Each row is a point on a tangle of strands that fork and nearly touch. The rows are in no order.
In the rows, zero is written as 128.
Points whose rows are less than 100 apart are linked; no others are. Some points are linked to none.
lipin: [111 152 144 172 112 122 107  96 177 128 142 143 100 129 160 102 116 123
 161 117 150]
vut: [170 143 161 181 129 110  78 138 134 157 124 150 146 160 146  88  69 119
 132 120 168]
fizot: [108 136 162 127 138  81  94 134 184 101 152 149 112 150 170 127 129 111
 129 157 111]
Muzu: [119  95  76  79 124 100 152 153 168 112 118  75 166 117 123 148 143  99
 117 141 113]
komeb: [156  94  84  93 110 123 168 134 158 111 107  77 172 128 109 192 124 103
 112 136 117]
Boba: [153 137 135 177  91 122  95 103 123 155 116 176 103 178 165 133  51 143
 179 171 138]
foga: [137 128  72  85 102 121 186 143 113 106 107  81 172 130  84 105 153 148
 121  97 122]
tabo: [168  77 166 144 104 144 118  85  59 157  94 154 127 108 111 235 102 128
  83 155 152]
neto: [ 92 159  94  93 116 139 171 123 133 102 133  96 121 110 112  81 173 137
 149  63 130]
tum: [149  79 129 122 147 119  99 133 118 135 106  91 178 122 113 209  96  96
  47 128 168]
Pezop: [167 116 142 166 126 157 103  89  70 173 106 186  99 152  99 194  59 132
 127 167 162]
des: [ 75 122 117 119 173 102 128 160 127  94 158  48 145  92 118  61 183 122
 130  92 156]
mam: [144 107 138 160 124 144 102 109 148 184 112 149 118 137 140 197  76 114
 122 134 184]
ruko: [138 125 154 160 155 142 108 134 106 168 149 178 114 130  94 130 104 109
  80 145 142]
Dube: [182  99 129 134 109 121 123 110 124 126  71  95 179 114 132 144  97 170
 126 139 127]
badad: [157 173 141 137 115 133 148 137 145 128 133 147 134 148 159  84 143 136
 142  63 138]
dev: [ 91 145 138  83 146 102 131 150 140  76 159 108 132 126 113  97 178 105
 103 119  89]
Foruk: [133 102 145 121 138  97  95 136 172 117 127 136 139 142 142 164 107 112
  96 169 112]
zes: [100 110 140 105  98 121 159 165 123 150 152 103 149  88 137  76 193 119
 123 117 108]
fen: [ 56 128 118 106 168 101 130 145 151  67 173  80 100  92 161 109 200  59
 147 121 104]
Mev: [149 122 117 128 165 117 103 124 149  69 120  77 172 141 100 171  96 110
  76 124 133]
poz: [ 57 168 155  68 115 126 116 136  95 101 126 166  75 151 148  78 171 172
 190 112 102]
mituf: [ 83 136 165 111 116 127 140 159 101 132 160 105 131  97 129  51 203 138
 130  96 109]
Nuko: [ 95 152 166 136 164 104  83 147 111 136 145 142 109 138 113  39 133 147
 149 137 135]
kaso: [115 127  84  79 102 113 176 175  92 119 124  78 182 127 100  74 174 148
 120  94 122]
gan: [111 109  83 118 151 139 167 162 150 168 146 109 123 102  90 117 141 102
 117 117 156]
muli: [114 134 112 126 124 147 147 105 162  90 142 110 127 109 114 146 140 103
 103 117 109]
dem: [114 119 135 140 193 109 137 162 176 134 181 117 108 106 134 108 164  72
 117 103 165]
dade: [123 163 160 104 109 103 103 145 107 130 122 186 113 167 183  77 138 165
 166 143  85]
mudus: [115 162 121 123 187 120 141 165 142 109 168 120 124 144  85  79 154 119
 105  91 145]
bof: [120 109 146 147 107 133 115 127 113 177 120 152 129  96 146 104 122 152
 123 160 113]
sugo: [ 98  83 121 135 127 129 109 114 131 140 146 114 135  76 138 179 132  65
  59 145 131]
tima: [ 99 177 143  86 123 126 123 145  99 127 127 179  86 162 145  76 158 162
 173 130  92]
buk: [ 92 167 154 103 110 143 138 143  85 124 136 131 115 116 140  45 188 160
 154  78 113]
Gibef: [237 136 154 142 108 141 140 127  91 116  91 138 172 165 146 159 100 161
 151 125 112]
bezuz: [150 113 119 157 128 147 110 137 126 213 107 172 110 136 150 151  80 134
 146 154 157]
kad: [125  88 127 140 141 135  81  90 112 145 102  95 151 107 118 220  92  84
  65 117 184]
Fuz: [ 70 148 144  72 106 104 149 144 156  97 152 146  98 137 173 116 191 132
 154 116  91]
Mukol: [123 100 142 157 142 132  77  90 139 163 106 118 128 123 130 207  73  93
  94 122 197]
gub: [ 86 126 122 145 114 119 139 128 178 142 168 175  84 144 164 171 131 137
 144 169 103]
Zener: [195 111 135 169 111 184 128  91  64 181 102 171 111 139 130 210  75 139
 151 151 156]
Kaz: [130 154 119 127 165  99 104 126 151  43 135  82 167 143 115 116 120 114
  86 101 123]
ponut: [ 71 116  92 108 140 120 140 139 157  83 171  88 126  86 141 138 177  45
 111 136  92]
gari: [ 51 131 139  34 113  92 129 161 117  79 125  84 130 120 146  79 197 137
 161  86 113]
dib: [200 151 110 155 129 177 152 121 109 150 101 125 145 149 109 131  93 151
 145  92 150]
fopu: [150 158  92  81 107 150 170 133  61 128  92 148 115 138 123  95 147 176
 162 122  78]
vev: [ 65  97 143 118 155  86 105 151 166 133 152 103 103  90 163 105 164 109
 144 158 125]
fonod: [158 167 122 133 137 153 167 153 164 152 143 148 115 152 131 111 138 117
 142  77 140]
kud: [155 154 118 129 167 132 154 173 124 120 151 126 149 153  79 105 134 133
  81 102 135]
Nog: [ 67 106 122 123  95 130 126 102 137 123 138 110 115  72 133 116 149 133
 129 165  97]
remiv: [130 176 140 103  87 148 162 126 112 119 128 162 120 130 161  79 172 153
 147  70 104]
Ger: [ 91  84 125 152 110 144  97  84 117 129 133 107 130  61 123 160 119  97
  67 144 133]
zomar: [ 75 149 108 114 147 141 167 134 155 123 157 109  85 103 111  90 174 116
 157  98 135]
veta: [167 163  94 133 114 163 156 104 117 125  93 131 123 142 112 114 112 166
 162  97 123]
Sogan: [211 149 127 171 131 170 120 132  88 177 116 155 147 157 141 117  82 135
 143 114 138]
lizat: [223 154 126 124 126 130 139 132  72 103  83 142 159 167 125 122 104 175
 146 118 104]
faf: [116 141 115 106 153 106 129 138 131  56 150  81 168 128  97 109 154 109
  71 117 103]
Tik: [137 138 158 184 127 116  92 123 143 152 132 134 136 118 157  70 104 131
 140 106 170]
nof: [ 86 128 139 149 126 140 122 136 125 177 146 143  94  93 137  79 151 143
 157 143 128]
beb: [114  86  85 107  91 137 167 139 124 180 103 127 130  97 122 143 135 140
 140 172 109]
Tasob: [131 150 167 130 116  85 100 142 162 118 134 171 121 170 178 104 122 136
 144 147 106]
rup: [ 89 113  67  85 133 103 144 140 156  99 117  59 148 102 106 115 145 108
 131 127 120]
diles: [103 164 107  85 119 147 154 127  88 128 107 153  98 136 104  86 149 175
 163 132  87]
Budi: [ 98 139 102 141 188 113 137 160 132  95 168  68 147 108  95  77 160 116
  98  87 162]
zopal: [165 160 107 137 130 143 111 126  67 157  90 135 136 139 134  55 101 179
 164 127 113]
pavi: [ 80  93  94 118 144 120 124 136 149 115 164  96 131  77 135 165 152  41
  80 151 111]
muzo: [174 129 140 143 161 141 114 121 140  85 127  99 182 161  96 184  90 113
  78 105 156]
zegu: [136 138 152 186  87 121  97  94 165 141 137 166 112 149 176 142  86 132
 155 145 140]
sezom: [117  99 102 127 134 137 125 111 120 158 105 161  92 132  92 179  90 151
 126 195 122]
Papo: [ 73  83 109 107  83 120 156 138 132 166 141 127 116  85 137 138 160 129
 132 180  95]
vapob: [ 86 124 162 153 177  99  79 136 131 123 156 114 120 110 114  61 139 128
 122 134 145]
Gup: [117 112  87 120  90 144 166 124 112 162 106 158 100 121 137 143 125 175
 165 182  86]
zed: [ 63 105 155 127 183  99 108 155 118 106 165  52 111  83 138  59 202 105
 157 120 148]
dodu: [168  81 147 114 128 128 130 140 144 143 123 120 169 135 132 219 112  92
  69 142 137]
Gogab: [206 104 143 137 102 145 143 103 123 112  76 107 175 132 133 191  95 155
 146 133 133]
zerer: [155 120 141 152 131 156 121  77 122 102 127 149 115 140  81 207  89 116
 102 154 134]
Zomib: [164 122 142 129 143 118 113 135 159 131 115 153 133 165 122 172  91 125
 114 159 124]
lodu: [126 151 135 164 177 112  86 118 156  70 161  98 151 135 116 105 110  99
  90  92 155]
roka: [129 130 114 137 162 140 163 156 183 155 164 128 110 116 122 129 148  89
 121  95 158]
dod: [196 157 136 166 141 129 105 160 111 164 116 139 168 168 150  86  83 146
 131 100 157]
Bito: [195  93 149 117 133 145 146 144 132 154 104 127 169 156 128 225 102 112
 103 135 154]
vemi: [ 46 141 164 108 160  98  90 130 125  72 152  80  97 102 149  66 191 120
 168 107 126]
Ler: [ 80 136 129 139 124 136 152 129 160 149 162 132  87  91 143  96 176 122
 158 112 128]
dedad: [162 182 149 159 111 133 106 115 105 132 133 185 107 176 139  75  95 133
 160 127 121]
lene: [ 82  99 108 141 121 127 129 116 179 138 160 140  96 104 162 196 126  98
 115 165 119]
nizik: [152  89 103 118 101 159 174 111 112 129 120 129 129 109  75 204 127 109
  95 152 119]
dosal: [189 171 162 166 105 144 126  93 107 102 135 185 116 179 119 127  96 134
 136 133 113]
Kan: [120 135 136 169 195 114 100 128 169 104 177 116 119 121 121 108 126  73
 103  99 172]
kesen: [ 91 137 130 128  89 113 138 118 156 119 146 173  93 146 172 151 145 159
 154 167  81]
govu: [101  82 104 144 101 141 134 101 159 158 128 141 108 114 153 228 105 119
 114 168 133]
Fafu: [171  79  97 111 101 155 179 113 118 122 111  86 171 116  84 218 120  96
  98 132 143]
gigep: [107 183 139 165 119 125 104  99 134 125 142 168  80 153 124  68 105 130
 181 118 146]
radut: [116 163 134 131 136 120  92 124  91 138 101 136 121 136 123  37 116 174
 168 122 126]
Vumi: [159  81 130 141 116 151 125 106  72 176  88 128 143 104  99 187  95 133
  86 141 160]
dom: [191 121 168 166 140 155 112  99 110 109 115 105 187 156 101 193  82 126
  94 100 178]
bava: [197 147 174 174 100 137 110  87 105 105 123 182 119 185 124 172  69 127
 145 162 127]
zinom: [120 111 123 123 101 127 129 125  98 146  95 107 151  88 122  76 138 173
 125 142 107]
mema: [ 75 143 121  42 122  97 154 172 143 112 117 124 117 144 154  90 183 140
 169  97 113]
Febov: [109 156 134  89 145 114 140 135 138  81 149 146 111 152  95 119 154 129
 107 142  79]
pomid: [137 145 117 128 129 160 161 120 106 137 140 177  91 137  79 139 128 141
 124 158  92]
Gug: [131 129 118  90 132 109 142 169 137 155 101 135 130 139 145  97 135 157
 154 142 106]
fot: [181 109 148 162 137 150 106 111  92 150  96 130 163 138 101 172  79 138
  94 124 164]
vekan: [203 130 121 165 116 175 126 121  85 197 110 172 120 143 155 153  81 141
 158 140 134]
vifa: [ 48 126 111  47 125 100 148 160 120  75 145  62 129 111 129  83 211 103
 157  80 126]
zal: [116  89 139 146 155 103  87 144 158 174 127 132 126 101 149 141 106 100
  97 138 171]
kidu: [102 134 110 131 187 122 108 138 145 142 136 141  89 136  65 105 104 119
 122 151 147]
togok: [ 66 159 133 103  99 100 134 119 163  91 150 165  81 152 176 128 161 151
 169 133  87]
Belod: [ 86 102 120 151 109 137  97  69 132 109 126 115 117  73 129 152 109 123
 109 164 117]
soza: [113 141 133 104 149 125 132 139 123 123 141 171  96 155  86 118 136 143
 117 168  82]
Dip: [147 123 104 141 148 134 116 120 170 137 101  92 146 132 116 148  85 131
 125 105 173]
Vefa: [192 146 132 147  86 143 126 104  75 139 101 171 126 139 181 112 112 177
 170 146  90]
gabak: [162 123 112 127 115 164 171 122 118 144 125 151 123 129  87 165 126 128
 106 137 108]
Tabe: [108 101 112  97  98  96 154 166 132 130 138  71 187  93 133  82 182 118
 112 106 123]
tifo: [175  91 134 148  78 149 152  98 126 138  98 133 138 118 149 213 108 151
 146 158 119]
fasu: [114 161 101 128 120 150 148  94 132 103 110 107 120 122 100  87 134 154
 147  82 134]
Rova: [184 121 131 152  74 150 145 102 100 138 101 162 123 126 168 157 118 171
 160 156  93]
Boru: [150  94 113 120 111 125 141 128 100 135  93  97 173  98 103 115 123 157
 100 143 116]
tok: [187 173 111 114 129 131 122 137  67 121  88 138 152 167 147  67 112 185
 149  91 111]
Pibog: [147  84 139 145  81 132 132 114 147 161 109 146 136 121 174 209 102 139
 126 171 125]
bulid: [ 56 140 156 107 163  92 110 132 157  61 173  96  87 110 183  88 205  88
 173 101 126]
suk: [ 95 182 152 102 136  95 115 130 154  88 141 154  98 161 156  71 148 133
 177  83 144]
rema: [175 145 125 149 161 150 145 139 136 116 141 121 158 157  76 153 108 120
  82  93 152]
Sofu: [188 124 181 157 120 122  95 108 139 125 118 155 151 178 137 181  68 118
 125 151 143]
gerov: [ 93 100  90 117 176 130 128 143 150 165 130 115 107 104  77 146 113 105
  98 153 152]

A fork is a point with three links. Follow the links from the first point to the second and name the forks in between, in order.
roka / soza | Kaz
gub / Ler | tifo > Gogab
mudus / roka | muzo > Kaz
govu / Pezop | tifo > Gogab > Sogan > vekan
bezuz / Sofu | vekan > Sogan > lipin
mema / Rova | tifo
Vumi / Tabe | muzo > Kaz > roka
tima / dod | lipin
zegu / bof | lipin > Sogan

Follow the links from the first point to the second, and from the first to the third. Name the last point that the two ways share.
kad / Tik / Gibef | Sogan
fen / dev / tabo | muzo
gabak / gerov / dom | Kaz
vemi / pomid / remiv | Kaz
Gogab / Tik / tum | Sogan
fopu / dib / Boba | lipin

A fork is a point with three links, a tip a point with one. Leave the first point through the second and follow the links. Name the first fork or tip that comes.
pavi / sugo | Gup
bulid / vemi | muzo
lene / gub | vifa
Nuko / radut | Gogab
dosal / bava | tima
Fafu / nizik | Kaz

Name the points in between on the shortest way along the links from the first point to the second, in order.
bof / Nuko | zinom > Boru > Dube > Gogab > Gibef > lizat > tok > zopal > radut
faf / buk | Kaz > lodu > Kan > dem > roka > fonod > badad > remiv
vapob / mema | Nuko > radut > zopal > tok > lizat > Gibef > Gogab > tifo > Pibog > govu > lene > gub > kesen > togok > Fuz
muzo / gabak | Mev > Kaz > faf > dev > Febov > soza > pomid
